Each scene shows the same named points in several views. A view is turned or mirrored, and shifted as a whole, has a little noise and may leave points out.
In the rows, zero is written as 128.

Scene 1
View 1
K_907: [146 207 148 136 139 103 165 124 133 111 134 131 162  99 127  89 162  87
 121 104 176 130 124  93 154  91 120 194 102 123 158 183 117 129 103 138
 204 173 144 149 119 142 123 150 169 119 125 113 118]
K_192: [171 147 133 164 103 122 153 122 123 130 120 154 152 122 122 127 133 121
 141 137 119 127  74 118 134 113 140 148  99 113 130 175 133 135 128 115
 143 139 153 109 163 132 122 140  91 131 158 121 137]
K_77: [163 211 151 156 125 105 146 116 127 130 131 162 180 112 141 154 111 109
 109 159 169 127 130 126 106  76 129 183  84 122  96 193 131 123 128 172
 132 114 153 124 124 142 140 140  55 157 165 112 148]
K_986: [161 209 157 161 129 110 170 118 114 122 130 134 170 106 102 123 161  94
 128 123 138 148 100 107 157  86 121 163  93 115 147 182 118 145 110 152
 199 144 151 133 136 135 134 157 129 129 144 124 111]
K_844: [177 199 156 167 141 126 171 110 106 146 134 161 213 132 113 182 124 110
 119 162 139 136 100 117 113  86 133 157  93  96 104 175 115 142 130 153
 138 122 155 144 165 125 149 131  34 151 180  93 152]
K_516: [220 144 145 188  76 102 182  94 163 151 107 172 163 121 105 167 149 128
 137 144  97 120  32 189  91 151 152 132  79  98  93 153 152 139 133  62
  86  69 173  88 159 100 100 121  47 120 217 126 126]
K_392: [169 181 121 152 122 126 162 134 148 107 117 152 141 130 145 110 131 108
 162 135 145 130 130  77 140 120 101 159 107 109 136 171 157 141 129 151
 150 147 135 121 149 157 128 149 115 144 144  97 140]
K_196: [158 212 169 153 138 100 173 105 117 133 141 141 199  98 109 137 157  92
  94 125 165 130 102 133 130  77 141 189  89 113 131 184  95 130 106 130
 182 145 159 154 124 120 127 135 113 123 154 114 121]
K_264: [165 195 145 176  90 104 141 135 107 117 121 140 126 106 110 120 136 108
 149 139 110 159  90 113 164  81 122 141  87 138 133 196 139 145 121 184
 190 118 152  84 135 146 140 179 109 147 141 160 105]
K_83: [162 183 140 156 110 109 149 123 133 123 125 151 152 112 132 119 133 110
 129 136 145 129 106 117 132  96 128 167  95 126 126 183 134 130 122 145
 156 135 151 115 134 141 125 144 104 137 151 124 131]
K_435: [157 202 144 146 151 129 165 123 115 127 135 151 195 126 130 145 125 101
 125 149 163 132 128  86 129  86 120 176 103 102 127 176 119 135 125 162
 159 158 141 153 155 141 146 134  79 149 149  86 152]
K_201: [156 128 121 157  81 114 123 134 125 117 115 146 105 111 137  90 118 128
 146 128 115 124  71 118 148 108 147 149 104 137 146 188 142 125 125 122
 161 147 153  79 149 147 113 154 130 129 136 151 129]
K_290: [182 189 144 172 123 126 178 122 116 126 116 146 168 128 100 139 155 105
 158 137 111 152  83  98 151 110 118 139  98 101 139 169 134 155 124 146
 170 134 148 124 166 132 136 156  97 137 159 108 120]
K_76: [189 161 141 155 127 111 195 100 164 134 121 158 189 120 121 133 163 106
 126 118 148 109  74 137 107 145 138 171 100  87 128 150 129 131 120  61
 126 139 156 148 153 111  99 112 112 110 178  87 135]
K_410: [170 142 134 166  89 111 142 120 128 134 118 157 139 115 129 128 123 128
 130 139 119 121  68 140 119 107 151 154  96 124 122 180 135 125 128 113
 137 123 159  95 151 127 120 139  90 130 164 137 136]
K_535: [184 199 147 187  85 107 150 127 122 126 113 152 135 119 109 147 130 119
 157 157 102 159  90 123 145  96 117 128  83 128 108 186 158 151 130 181
 153  85 154  76 140 142 140 171  66 157 166 147 114]
K_984: [191 153 142 173  51  74 131 110 173 128 113 168 112  92 142 126 112 133
 114 138 134 106  70 199  89 117 155 164  71 146  82 185 164 109 129 103
  95  65 172  56 103 126  95 137  78 130 183 164 126]
K_325: [173 175 146 170  99 107 157 121 122 128 120 147 147 112 110 128 145 116
 138 135 118 142  78 129 140 100 136 148  91 124 129 182 134 138 123 139
 166 123 155 103 145 132 125 154 100 134 156 139 119]
View 2
K_907: [104  58  68 150 193 141  83 170 137 174 134  99 107 154 154 148 118 159
 146 149  99 123  79 122 166 127 145 141 148 141 113 146 128 162 142 128
 145 147 175 134 186 105  87  99 152 139 160 148 104]
K_392: [112  74  94  97 156 153  79 155 155 123 136  87 146 119 125 140 141 162
 145 139 132 128  43 132 150 126 163 148 127 138 114 120 125 119 123 117
 141 156 148 114 150 123 123 145 143 113 152 114 130]
K_435: [105  64  84  99 166 161  68 140 151 149 119  92 161 149 127  78 154 173
 139 136  88 158  57 147 173 160 177 164 115 141 123 128 107 138 132 101
 160 151 137 135 144 103 109 136 115  97 162 120 128]
K_516: [133 145  86  55  86 134 125 127 140 119 164 103 159 145 156 124 198  99
 171  96 130 140 141 152 113  80 145 244  87 118 135 106 119 115  79 114
  68 104  82  85  62  98 125 131  77 104 171  51 182]
K_325: [128  99  99  95 126 146 100 137 147 125 137  98 122 132 126 129 149 140
 119 116 109 133 112 148 147 105 155 174 106 141 123 128 120 135 124 107
 117 128 120 110 134  88 119 115 120 141 142 121 142]
K_76: [103 106  68 102 152 131 111 157 127 172 156 108 152 169 179 127 165 125
 195 127 109 126  97 132 144 126 146 216 128 115 124 128 130 141 104 129
  97 122 131 112  99 118  97 129  98  86 177  71 154]
K_83: [122  85  82 107 137 145  85 135 146 130 132  94 143 129 140 123 150 150
 135 111 112 140  90 148 157 118 157 160 119 144 114 132 116 145 122 121
 135 135 134 121 146  97 118 120 124 135 156 121 132]
K_192: [116 107 102  92 121 139 108 136 137 125 138 101 140 136 135 129 150 146
 135 109 110 121  99 149 155 125 164 174 115 129 110 131 130 135 119 115
 113 133 115 109 118 110 118 142 114 116 137  97 150]
K_201: [121 113 113 108 105 126 118 136 131 102 140 102 120 104 135 182 123 146
 116  89 133  89 109 146 158 107 156 139 131 134  87 146 149 144 125 138
 110 134 130 105 144 117 131 142 136 150 109 111 143]
K_984: [146 130  52  92  68 124  98 102 145  91 154  86 183 101 165 152 177 102
 151  50 154 151 145 166 129  54 137 188  96 132 106 111 107 147  75 161
  98  94 108  99 123  86 146 104  98 161 172  94 163]
K_410: [126 114  95  94 105 135 108 125 137 114 139 100 147 129 141 130 155 137
 130  89 117 127 119 156 153 112 159 177 111 133 105 132 126 140 113 126
 110 119 111 110 119 100 127 135 106 131 140  98 156]
K_77: [121  73  63 102 143 158  56 117 157 133 121  86 182 136 135  75 167 157
 137 111 102 183  81 163 164 127 169 167 102 150 124 119  86 147 114 116
 158 136 134 135 151  85 122 113 107 123 182 124 128]
K_290: [117  90 114  82 151 157  99 156 155 138 135  99 108 149 114 116 151 152
 122 154  99 129  84 136 144 123 162 184 105 142 136 123 122 117 131  81
 122 146 122 106 127 100 106 130 126 112 143 113 139]
K_264: [135  86 108  98 126 154  92 138 161 106 130  87 100 115 103 138 138 149
  83 123 112 140 111 151 148  92 157 150 101 160 124 125 114 130 134  96
 138 138 125 109 161  79 125 106 142 169 127 149 127]
View 3
K_201: [166  89 144 148 140 116 123 122 120 119 133 174 158 159 124 183 145 108
 171 134 137 165 132 157 141  86 136 162 129 157 144 130 155 136 169 132
 159 112 128 160 121  97  72  99 152 154 103 115 134]
K_77: [212 109 153 130 106 155 149 153 117 151  94 132 116 134 126 137 143 102
 155 113 111 125 126 106 158 129 129 115 127 140 145 161  96 152  90 143
 156 138 175 141  85 102  18 106 131 247 131  99 148]
K_76: [187  93 138 130 110 108 104  78 129 137 128 128 101 158 135 152 129 120
  79 103 109 112  86 111 111  42 152 107 150 167 160 205  92 134 112 138
 132 120 112 131 107  90  82  76 118 198 122 123 118]
K_196: [227  92 146 133  64 138 114 108 130 151  99 154 135 107 114 159 139 148
 131  92 136  98  92 116 143  87 114 132 149 142 152 172  97 157 101 128
 177 100 157 128  99  69  45  85  97 216 146 114 142]
K_325: [185 108 126 160 102 118 124 128 122 154 119 168 143 142 122 167 146 123
 158 109 122 135 114 118 138  86 151 140 122 152 133 135 128 140 140 126
 142 121 144 140 104  84  56 115 127 188 125 120 129]
K_290: [185 121 120 139  92 116 129 126 146 158 111 170 141 152 122 167 141 140
 136  84 115 115 110  89 137  95 154 115 142 138 128 125 113 143 155 128
 124 146 141 127 115  90  64 116 121 174 147 128 139]
K_516: [162 128  94 201 128  94 124 110  88 181 144 125  95 172 169 153 152  86
 110 121  86 149  96 113 100  33 206 107  79 189 136 195 102 115  91 137
  98 137  82 134 100  86  79 119 131 222  90 116  98]
K_83: [195  94 147 131 114 130 127 127 125 136 114 155 134 145 115 156 140 117
 151 114 124 132 117 121 146 101 132 136 138 146 148 147 119 144 130 128
 153 119 157 145 102  95  43 104 133 196 129 112 138]
K_410: [181 107 132 163 124 122 135 123 109 143 123 148 136 152 144 169 149 100
 151 127 121 152 120 140 133  79 151 136 112 163 140 157 128 136 131 142
 148 125 118 148 108  93  68 102 139 190 102 112 133]
K_986: [206  95 138 130  75 125 111 120 141 149 107 180 151 123  98 168 138 157
 152  89 135 103 101 106 147  98 125 143 154 135 138 128 116 154 141 117
 155 109 164 129 105  74  45 107 109 181 153 123 137]
K_435: [213 112 155 100  92 152 145 132 153 141  90 144 129 139 126 148 136 132
 127  91 121 104 122  91 152 126 119 104 160 125 149 151  93 161 131 146
 159 148 165 129 106 106  45  85 125 211 151 113 165]
K_844: [215 143 126 142  79 150 157 141 133 175  89 133 120 135 155 148 147 121
 120  88 106 108 115  83 140 112 152  93 125 137 135 162  82 157 105 153
 143 164 138 121 103  98  54  97 118 238 135 108 158]
K_984: [165  84 130 196 156 113 117 131  64 149 145 133 106 159 131 148 150  60
 172 162 103 181 117 157 132  66 170 152  73 189 147 181 136 115  78 127
 133  98 128 164  79  85  33 127 151 228  81  99  94]
K_192: [179 111 132 147 119 118 133 122 128 142 121 152 137 155 141 167 144 112
 136 113 119 140 117 126 132  82 149 126 127 154 141 155 121 139 145 140
 146 136 122 142 117  95  75  97 138 182 115 118 139]
K_535: [175 126 112 175 111 116 139 164 111 173 121 173 141 152 120 158 154 112
 185 111 106 146 129  97 149 117 171 136  99 145 117 104 129 136 133 116
 115 141 157 141  92  92  32 153 137 197 129 116 125]
View 4
K_290: [157 119 160 115 106 130  96 129 103 119  89 155 130 153 157 142 150 155
 105 104 108 135 114 138 128 120 137 114 164 102 165 124 135 135 134 115
 101 135 124 146  92 171 131 141 156 119 128 145 115]
K_535: [162 102 131 118 123 107 107 132  92 122 104 130 123 151 152 144 142 158
  76  90  86 129 111 152 100 167 146 131 163 137 157 139 141  75 144 142
  92 132 114 113  90 167 138 111 124  83 162 140 125]
K_83: [157 130 128 111 125 152 113 116  83 137 102 153 126 138 112 114 146 139
 113 110 127 124 115 136 105 116 156 121 152 120 133 117 128 102 154 133
 120 147 116 114  90 151 129 106 163 113 156 157 140]
K_76: [170 134 147  96 114 148 120 126 107 124 144 170 135 128 106  99 174 137
 120 109 128 142 141 122 115  83 158  80 173 124 129 109  93 173 108  84
 143 104 134 147 110 127 117 132 180 159 110 126 171]
K_196: [161 167 149 114  88 153 129 104  55 125  99 181 128 134 101 110 144 152
 110 125 155 119 103 115 112 102 162  88 143  74 148 102 132 131 139 102
 113 145 105 119  74 149 123 102 192 139 129 176 145]
K_77: [150 133 117 105 100 162 110  98  72 134 106 136 107 118 103  95 137 166
  83 128 140 149  93 137 119 126 151  85 155 137 156 122 127  86 172 158
 121 151  95  90  79 148 142 102 181 102 152 141 149]
K_984: [178 111  84 102 164 117 143 130  90 151 179 133 127 123  84  95 166 130
  90  82  88 119 153 132  58 155 180 126 160 178  89 123 107  68 130 126
 135 102 126  93 111 116 126  70 125 102 190 123 188]
K_986: [156 140 163 122 102 147 113 118  63 117  72 175 132 154 141 138 141 138
 121 108 140 111 105 136 111 112 153 120 145  73 156 117 139 120 140 110
 103 154 116 129  83 168 126 120 166 126 137 182 124]
K_264: [159 118 142 125 132 126 110 129  77 127  74 152 132 164 154 153 135 139
 107  93 107 104 112 150  95 148 153 156 145 102 147 132 151  76 154 135
  93 157 122 118  84 176 132 107 130  94 170 174 110]
K_410: [166 126 113  99 145 131 109 129 113 155 131 147 134 140 111 113 161 141
 111 110  96 126 138 122 101 127 153 138 157 136 110 115 127 119 148 118
 116 121 136 132  97 144 114 103 153 115 159 130 130]
K_844: [153 145 134  97  77 135 100 102  99 131 117 139 115 120 117 102 146 191
  67 141 115 165  92 116 141 127 133  69 162 123 175 113 134 135 153 132
 102 126 102 122  69 161 134 117 187 114 124 120 126]
K_392: [147  97 155 112 131 170  86 128 104 127  76 146 121 147 146 125 144 124
 135 104 137 140 113 165 123  90 141 121 171 130 152 129 114 117 158 147
 139 166 122 131 111 156 135 149 162 119 140 149 131]
K_435: [144 138 149 102  91 174  89 100  90 135  77 153 113 130 121 108 138 159
 108 136 151 152  88 137 144  95 132  90 160 107 172 114 131 130 171 143
 122 162 103 123  78 163 134 131 197 122 125 149 121]
K_201: [161 114 123 105 173 147  99 138 113 164  98 153 141 159 126 132 155 109
 148 101 103 110 146 136  93 115 153 180 152 124  98 121 133 106 162 129
 122 149 147 140 104 149 113 109 139 114 176 157 111]
K_907: [152 139 177 126 118 190 115 120  53 119  53 189 133 157 130 130 140 102
 164 104 181 103 110 151 108  66 165 127 146  64 145 112 117 125 145 114
 136 183 115 127 101 156 123 132 179 145 134 207 140]
View 5
K_290: [110 135 146 180 108 117 138 131 109 153  92 144 135  91 125 108 124 126
 143  76 134 132 104 134 123 122 126 164 149 120 116  89 122 141  99 118
 113 114 157 134  97 134 120 145 143 124 119 106 125]
K_201: [142 111 176 152 148  83 102 127 136 152 127 130 123 123 121 153 120 118
  72 115 116 153  68  99 144 143 115 123 164 141 133  73 150 121 118 116
 145 105 182 131 131 133 103 146 114 105 119 115 147]
K_392: [110 125 154 172 113  97 120 128 147 144  91 138 147  88 122 134 120 146
 132  81 167 137 103 120 152 105 101 145 143 112 123  94 128 127 112 133
 148  82 173 106 149 123 126 144 148 101 106  95 152]
K_435: [101 132 142 218  90  93 158 121 141 136  60 124 148  71 122 107 113 145
 143  63 161 135  93 129 136  92 141 142 111  94 129  83 147 121 109 124
 125  92 145 134 136 109 154 171 170 132 127 117 157]
K_986: [137 139 146 166 105 120 129 126 126 143  57 138 128  86 122 107 135 148
 117  70 120 154 104 129 130 113 143 161 121  91 133  81 149 127 101 114
  93 100 174 144  98 103 119 151 125 130 125 109 145]
K_325: [120 122 148 168 130  98 135 125 123 140 101 142 123 106 133 123 115 121
 101  91 124 141  84 121 122 130 135 149 148 119 140  78 134 118 106 107
 133 110 163 147  93 120 112 142 117 131 119 115 137]
K_77: [ 93 121 126 208 107  67 172 116 157 107  77 122 140  90 150 113  93 148
 112  79 171 133  75 123 123  94 146 144 113  89 158  69 142  86 112 109
 173  97 134 145 109  94 150 151 141 151 123 119 158]
K_192: [105 110 152 184 138  90 136 131 120 148 115 145 131 100 122 130 108 105
 100 103 132 132  79 121 126 130 127 130 157 135 138  86 133 133 108 106
 133 110 152 145 115 134 119 159 141 118 120 124 146]
K_984: [ 93  83 131 142 181  43 153 124 142 103 143 158 116 131 163 152  71  98
  30 140 156 127  55 112 108 135 125 125 167 125 202  80 109  89 109  74
 208 101 150 166  69 102 101 124  84 136  99 121 167]
K_907: [157 129 157 145 114 123  99 130 146 145  29 135 130  66 106 125 146 163
 102  72 128 164 115 123 154  95 126 150 107  69 146 105 161 135 108 124
  79  68 200 129 138  91 118 162 127 102 118  96 181]
K_83: [118 121 147 172 125  88 136 124 141 132  87 134 134  96 130 126 111 135
  99  87 141 144  85 119 133 114 132 141 134 105 146  82 143 112 110 112
 140  96 165 141 118 110 124 149 131 124 119 114 159]
K_410: [106 106 151 180 149  75 138 126 123 142 123 142 125 111 129 135 101 100
  76 111 132 134  69 117 121 134 130 126 157 135 151  80 133 122 111  97
 148 109 152 153 104 127 115 157 129 126 118 128 148]
K_264: [148 143 159 152 110 102 119 120 137 133 101 126 122 129 143 123 130 146
 116  81 114 157  82 112 127 142 136 171 141 114 117  56 145  94 104 125
 146 123 177 134  90 116 106 119  98 137 125 100 117]
K_516: [ 45  88 124 175 177  74 181 138  86 136 151 191 124 108 140 122  74  58
  76 126 155  99  83 147  85 137 123 136 188 153 185 109  73 144  96  59
 158 115 121 177  44 137 108 144 129 134  97 133 144]
K_196: [123 130 137 195 110 103 154 124 131 130  40 135 130  70 123 102 118 137
 102  69 132 147  92 134 123  97 161 148 103  79 156  86 155 122 105 100
  92  91 153 161  96  91 133 171 139 140 132 125 169]
K_535: [107 139 139 164 114  91 150 120 129 124 124 137 129 130 157 117 111 132
 128  85 139 137  82 124 113 140 128 176 156 125 120  60 116  95  99 115
 180 128 152 137  69 123 113 108 106 148 112 101 106]
K_76: [ 79  93 138 175 158  96 149 142 104 149  88 178 131  68 112 125 103  90
  83 106 153 121 103 144 122 105 119 125 152 117 178 128 106 165 103  81
 103  81 151 156  99 119 117 173 148 105 105 127 179]
K_844: [ 72 128 124 237 102  85 189 125 120 128  82 134 145  80 133  93  94 118
 141  67 162 121  80 140 108 104 153 149 124 110 137  76 130 118 103 100
 135 114 120 153  91 118 153 167 170 153 133 131 139]
View 6
K_201: [ 99 102 111  97 111  80  92 121 150 121 107 118 133 157  95 144 115 154
 118 135 121 130 147 122 135 136 184 109 155 111 118 130  96 144 137 125
 115 115 182  82 130 127 127 132 129 150 153 131 139]
K_290: [108  99 170  96 116  69 140 114 164 129 124 124 160 144 111 124 133 171
 147 158 111 121  99 135 157 101 116 144 120 136 141 120 115 142 115  95
 105 112 123 112 136 149 125  90 115 142 133 147 124]
K_535: [ 96  73 141 104 125  84  89 128 137 137 104 123 174 167  84 146 151 176
 129 171 119 117 104 148 137 152  95 153 106 139 106  81  83 138 140  83
  95 114 116 112 137 137 158 113 141 145 144 120 126]
K_264: [ 97  90 119 105 121  84  84 118 159 120 110 120 163 177  70 140 131 147
 125 176 100 113 103 146 124 121 128 147 113 133 110 115  92 147 118 106
 115 121 111  86 138 139 142 115 138 141 140 125 142]
K_325: [103  98 150  93 133  67 116 129 145 124 115 116 149 163  95 140 128 155
 146 152 122 107 127 133 143 129 123 131 116 125 117 113 112 137 137 113
 102 122 138  98 128 144 144 119 124 141 147 124 137]
K_196: [104 116 191 103 178  41 164 126 156 117 138 100 133 156  90 121 110 113
 172 161 131  75 122 130 138 101 106 109  88 124 119 138 156 161 135 134
 118 156 114  98 106 167 161 128 102 143 137 117 168]
K_907: [113 113 174 112 169  57 146  77 178  99 150 116 122 149  91 106  92  86
 128 173 118 117 118 147 136  62 166 115 133 133 130 154 163 166 111 147
 131 147 119  90 107 142 107 123 120 126 125 125 196]
K_83: [ 98  93 163 107 146  68 125 115 153 130 125 116 138 144  94 127 116 133
 131 158 136 114 120 133 131 130 133 113 117 126 117 118 120 157 145 114
 113 135 147 104 113 143 149 131 121 149 143 121 158]
K_986: [110 111 167 102 149  60 138 109 167 108 132 113 147 161  87 121 117 127
 150 171 110 101 108 139 141  88 123 134 105 132 127 135 138 155 114 122
 121 136 106  94 125 156 132 107 118 136 133 129 159]
K_192: [101 100 160  93 122  64 133 130 146 136 116 118 140 139 116 136 127 168
 148 133 134 115 134 121 151 138 138 114 130 118 127 116 112 142 145 109
 102 119 166 109 125 147 143 119 111 151 149 135 129]
K_516: [ 97  97 198  62 139  49 140 169  88 146  99 116 142 152 136 169 168 209
 187  99 160 103 184 125 191 187  82 123 125 113 112  50 119  95 199 106
  46 105 177 131 117 138 158 115 115 128 170 109 110]
K_392: [104  81 179 116 132  77 128  84 163 137 136 131 140 119 114 109 112 138
 104 163 138 153 101 143 140 116 145 121 146 142 135 112 121 163 133  94
 111 122 151 126 117 134 122 122 121 150 131 138 159]
K_410: [ 96 100 148  94 129  61 119 143 135 137 108 114 137 151 107 146 130 169
 146 127 139 108 144 116 146 157 137 110 129 109 114 109 104 138 159 116
  96 120 177 105 120 141 152 129 117 150 155 126 132]
K_435: [101  91 198 123 149  57 166 106 175 145 143 117 145 111 109  99 109 133
 137 173 137 107  80 127 132 112 104 109  97 136 135 137 131 183 134  89
 129 147 132 126 115 165 164 121  96 169 128 141 153]
K_844: [ 98  89 205 109 145  51 172 138 153 156 129 113 155 117 115 119 134 168
 168 159 144  89  91 121 142 141  62 117  74 131 132 108 122 164 151  76
 107 141 133 133 117 170 186 111  88 167 137 137 125]
K_76: [110 113 226  82 161  38 183 123 129 130 134 116 117 125 141 127 125 151
 173 115 158 114 165 125 182 122 122 102 135 119 133 106 164 129 168 130
  82 123 171 124 102 146 130 119  99 129 146 125 154]
K_77: [ 94  72 186 128 166  62 133 123 148 154 131 111 146 132  88 120 121 131
 131 175 157 100  96 135 118 157  87 107  86 134 109 101 117 177 164  89
 115 155 137 123 107 156 194 145 108 169 139 116 160]

In a view up to two points have been moved. Name them for each view, in the order of its rows, or write none.
view 1 => K_907
view 2 => K_201, K_77
view 3 => none
view 4 => K_83
view 5 => K_196, K_76
view 6 => K_290
